Points on a hilly landscape, in no order, each with its height.
A climber steps from a point to the highest of its 2 nearest points, and stops where none of them is higher. Distance is the straight distance between rows; heights are no part of it.
z_758 h=55.0: [ -3   5  20   0  12  -3   1  -8   1   3   8   4  -5 -15 -18  -2   6   1
  20  -4]
z_204 h=54.8: [  0   0  23  16   0 -11  10 -14   3  -1  12  -9   1   4   0  -1   2  20
  20  -3]
z_212 h=55.4: [  6   4   7   6   1  17  27  -2   2  15   3   1  19 -15 -18   3  18   6
   4  -8]
z_502 h=62.1: [ -5 -10   6   6 -10   7 -10 -12  -2   7   2   5 -17   0  -2 -12  -5   3
  -6   1]
z_641 h=16.4: [ 21  -9 -10   2 -11   5  14   7  -8   9 -10   3  10   5  -4  10   2   4
  -6  -4]
z_466 h=36.3: [ -1  13  -8 -13  18  -8 -29  10  -4 -11   0   1   2 -21 -16   5   4  -8
   2   2]
z_358 h=26.2: [  7  -3 -16  -5 -11 -16  -5  -1  15   0 -17 -16  16  11   3  -5  12 -10
 -11   1]
z_884 h=59.8: [ 10   1  16  -1   7   3  16  -3   8   4   4   8  17 -19 -15   3  15  -2
   6  -4]
z_49 h=13.3: [ -2  -7 -33 -12  -6   1   7  14   0  -6  -7 -16 -14  23  15  -3 -18   6
  -4   5]
z_808 h=16.3: [-12   0 -23  -7  -7  12   0  21   6  -3 -12 -10 -21  26  19   8 -26  10
   2  -5]
z_75 h=34.9: [ -4  -6   8   8   1  -4  10  -3  -9   3  14   0 -18   5   8  -5   4   0
   8   5]
z_203 h=38.3: [ -5  11   2   0   5 -14 -21  -5  -3 -10 -13  -1  -2  -8  -5  -5   4 -19
  -8   3]
z_563 h=64.5: [ 15  -6  17   6   1   0  23  -6   3  -3   5   4  12 -10 -17   0  13  18
  14  -9]
z_363 h=48.6: [ -6 -11  13   5  -6  11  29  -1  -7  -1   6 -10 -22  18   5   2  -7  12
  19  -7]
z_263 h=18.9: [ 18 -10 -19  -1 -14   5   9   9  -3  13  -8  -5  -5   9   6  15 -10   9
   1  -7]
z_534 h=53.8: [-12  -8 -13  11 -10  14   5   6 -12   1   4   0 -17  24  23  -6  -6   1
  -6   2]
z_87 h=46.3: [ -4   6  -1 -17  10   1 -11 -11  -4   7   4   7   4 -15 -14  -4   2 -13
   0   3]
z_899 h=39.5: [ -3  14  -2  -6  29  -2 -15  17   6 -10  -2   5  -3 -18 -19   4   2 -15
   9  -7]
z_974 h=45.9: [  8  -8  -7  -5  -9   0   1  -7   0   9  -1   6  -3  -5 -13  -6   8  -9
  -7   2]
z_811 h=59.1: [  3  -3  18   8   1   0  10 -14  -4   8   3   4  -7  -9  -4  -1   0  13
  13  -6]
z_979 h=5.9: [  2  30  -9 -13  19   4 -18   4  22  -3  -5  13  30 -16 -19  -6   4 -24
  -4   3]
z_866 h=8.3: [ -7 -17 -17  -4  -8  -2  -3  -5   1   4   0  -9  -9   4  12  -6 -11  -7
 -10  17]
z_171 h=60.8: [  6   5  30   0  22 -14  -7  -6   5 -18  20   6  -1 -14 -11   7   3   9
  33 -13]
z_623 h=68.0: [ -3  11  13  -3  19  -5 -30   9  -1  -6   9  -2 -19 -13  -4   4  -7 -10
  12 -13]
z_901 h=56.5: [  6  -5  13   3   4  -6   1   3  -3   0  -6  12  -4 -21 -11  -1  11   1
  -6 -11]
z_661 h=42.6: [  5  18   0 -13  26   2 -10   8  15  -3   2   8  13 -29 -17   7   0 -13
   3   0]
z_480 h=48.2: [ 13 -10 -11   1  -7  11  20  14 -10  -2   9 -14  -5   8  12   0 -23  20
  18 -19]
z_729 h=33.0: [  1  17 -10 -10  19 -12 -20   8   4 -18 -11   3  14 -19 -11   2   8 -21
  -8  -3]
z_287 h=29.5: [ -5  -4  -5   3  -9 -16 -15  -8   4  -5 -19 -14  11  22   5  -5   6  -9
 -17   7]
z_93 h=23.6: [  7  -8 -21   2 -10  -5  -3  -6   6  11  -5 -10   3   7   8  -6   9 -12
 -12  -3]
z_654 h=33.7: [-16   2   4  -1  -1 -18 -20  -8   1  -6 -12 -10   1   9   2  -8   2 -13
 -16  12]
z_371 h=7.1: [  2  15  -7  -9  10 -11 -23  -2  14  -4 -15   2  33 -12 -16 -13  13 -21
  -3   6]
z_109 h=62.3: [  3   5  25  -1  20  -9 -21   7   8 -11  16   8 -11 -12  -7  10  -3   2
  17  -9]
z_589 h=14.2: [ 14   0 -21   0 -10   8   7  -7  -9  13 -11   1  15  -3  -9   1   6   6
   0  -5]
z_486 h=8.4: [  3   7 -14  -4   5  -6 -13  -7   8   9 -19   5  31  -6 -10  -7  11  -5
  -3   9]
z_380 h=33.5: [-10  -2  -4  -1 -14  -7 -16  -3  -2   0   1   3  -7  22  24 -13   6  -4
 -20  12]
z_977 h=29.9: [ -2 -10 -19  -4 -17  -7  -3   4  -5  -1 -16  -8   1  12   0   4   1   7
 -18  10]
z_347 h=64.7: [ 10   4  32   4  24 -14   7  -4   7 -11  16   6  10 -18 -26   5   7   7
  19  -9]
z_156 h=55.2: [ 11   9   2  -4   6   7   9  -4   8   9 -12   5  18 -18 -12   6  14 -11
  -5  -6]
z_621 h=43.3: [ -3   8  15  -2   5  -6 -21  -4   0  -5   0   0  -6  -9 -18   6  -6 -24
  -1  -6]
z_96 h=51.1: [ -1  -2   6  -9   0   2   3 -14   3  13   6  11  -2 -13 -18  -5   5  -5
   9  -5]
z_361 h=33.9: [ -6 -12 -16  -9  -9  -9  -9   6   1  -7  -7 -15   5  34  22 -11 -10   1
 -13  13]
z_402 h=53.7: [ -6  -4   8  -3  -2   0 -14 -12   0   5  -6   3 -13   2  -3  -3  -6 -15
  -5  12]
z_40 h=46.5: [ -8  -8  -7   4 -11  10  18   7 -14   3   9  -2 -17  24   8   3  -4   8
   4  -4]
z_627 h=62.6: [ 10 -10   7   0 -12  10  17  -7   6  12   0  -5   1 -13  -6  10   2   8
   2 -13]
z_816 h=31.1: [ -7  -4   2   2  -9  -9  -4   1  -7   9   6   3 -17   7  19  -9   3  -8
  -5  15]
z_294 h=19.1: [  2  -6 -12   1  -5  14  11  21  -1  -4  -2  -3 -17  25  13  14 -23  18
   4  -6]
z_976 h=10.7: [ -5 -15 -29  -1  -9  -2   7  -1   9   2  -6 -16  -5  19  16  -5 -12  -4
  -9   3]
z_225 h=47.7: [ -2   6  15 -10  10  -7  -9   2   6  -5   2  -5  -4 -25 -16   6   2 -13
  -1  -4]
z_416 h=12.1: [ 10  -5 -16  -9  -7   4   5  -4  -4  10 -21 -10  19  -2   6  -3   4   9
 -12   0]
z_857 h=14.4: [ 19 -11  -4  -1  -2   5  22   9 -12   9  -1   0   2   0  -5  -1   1  19
   1 -14]
z_325 h=54.9: [ -5  -2   4  17   0  19  20  -4  -9   4  17   6 -12  25  32  -2 -15   3
   1   9]
z_149 h=46.0: [  5  19   8  -2  15   3  -1  11  -3   5  -4  12  20 -27 -23   1  14 -10
  13  -9]
z_145 h=38.9: [-15  -7 -20  -1 -21  -1  -9   4   1  -4  -3  -1   2  34  32 -15  -4   2
 -17  16]
z_692 h=40.1: [-14   6 -16  -1  -3  22  -4  15   0  -3  -6   4 -10  37  39  -1 -24   9
  -6   6]
z_409 h=57.5: [  9 -18  13   5 -10   7  25  -3   7   4   8 -12   0   0   1   5   0  20
  14  -6]
z_460 h=53.3: [  9  -7   5  11 -11   5  26   3  -5   0   2 -12  -7   8   4   1 -13  20
  14 -10]
z_928 h=62.2: [-14  -4  -5   8  -2  28  12  10  -7   2  11   4  -8  24  37 -10 -10   3
  -4   5]
z_257 h=50.4: [  5  18   1 -11   3   3  -8   0   3   4 -14  15  25 -20 -20  -2  14 -14
  -2  -3]
z_342 h=25.7: [  0 -15  -7   4  -9   3  -1   0  -9   3 -14  -1  -9  13   9   3  -1   5
  -9   1]
z_344 h=51.7: [  3   5  10  -4  15  -1  -6  -3   1  -7  10   4   6 -25 -24   4  -2  -2
  14  -9]
z_140 h=48.5: [ 15  14  20  -7  18   7   3  -6  11  -6  15   7  22 -29 -18   6   0  -5
  16 -11]
z_244 h=35.1: [ -3  -6  -9  -8 -19 -13 -13  -1  -6  -2  -8   0   3   0  -4  -7   8  -3
 -22   5]
z_293 h=38.4: [-14   2  18   9   7 -11   6 -12  -7  -2  18   4 -17  -1  -5   1   3   1
  16  10]
z_426 h=40.4: [  7   1 -18  -4  -6 -13 -11  -6   0  -2  -3   6  10  -9  -9  -3   6 -10
 -14   6]
z_314 h=47.4: [-11  -2  11  21   0   9  11  -9  -6   0  22   6 -13  14  19   3  -7  -6
 -13  11]
z_646 h=47.2: [-15   4  16   4   6  -4 -20  -9  -2  -4   6   8 -25  -4  -3  -3  -1  -7
  -3  11]
z_593 h=61.3: [  2   0  -7   0  -5  -7   7  -2 -12   8  -6  -7  -2 -15   9   1   6  -6
  -6  -8]
z_451 h=46.2: [ -6  -4  14  19 -12  10   9  -2  -4   2   8   1 -16   8  19   9  -9  13
   6   3]
z_981 h=22.1: [  7 -10 -21  -1  -8  14   3  13  -7  -2 -12  -3 -10  19  20  12  -9  11
  -9  -4]
z_131 h=42.2: [ -5 -15   5  21  -3  10  16  -5   0   1   4   0 -12   3   3   9  -2  14
  -1  -2]
z_647 h=45.8: [  3  26  13 -11  26  11   3   4  17  -2   8  13  23 -35 -22   6   1  -6
  13   0]
z_138 h=63.0: [ -1  -1   7   5   0 -13  -3  -2  -5  -4   4  -1  -9 -12  -1  -2   4   0
 -10  -3]
z_346 h=10.2: [  4   3 -22  -9  -7  -5  -5  -5   4   6 -19  -5  30   0  -7  -2   5   6
 -17   8]
z_945 h=42.3: [-11   9  28  12  11 -14 -13  -4  -5 -11  16   7 -16  -5  -7   5  -5  -4
   8   9]
z_629 h=35.0: [  1   7 -15   8   3  -6  -3 -10  -7   2   4   4   9 -20 -18   3  12  -4
  -5  -4]
z_436 h=50.6: [-12   0  29  20  -5   2   9 -10  -2  -3  16  -3  -9  12  11   4  -1  14
  13   3]
z_572 h=45.6: [-12  -3 -19  -2 -11  11   1  16  -5  -9   2   6  -3  30  30 -10 -18   4
  -9   9]
z_250 h=29.6: [ -9  -4 -27  -6 -13  -3  -5  21   8 -15 -11 -18   7  41  25 -11 -12  13
  -7  11]
z_348 h=29.3: [-16   2  -2  -3 -11   9 -13  -5   0  -1   1  11  -5  25  25  -5  -8  -6
 -17  23]
z_664 h=69.4: [  9   1  30   6   9 -14  15   0   5  -4  11   3   8  -9 -14   7  19  13
  23  -2]
z_903 h=69.8: [ 10   6   3  -7  -6  -1   8  -1  -1   4   2  -8   4 -23  -1  10  11   4
  -3 -10]

Call two points neighbours if one is among the 2 nearest of the other. Go from one point of each pair to the other, from neighbour to neighbour, staying as high as possible. Name the lowest point that can't be avoided.
z_928 / z_903 | z_40
z_138 / z_903 | z_593
z_664 / z_623 | z_171

For each start below, name the point where the climber stops.
z_287 | z_758
z_729 | z_758
z_466 | z_758
z_979 | z_758
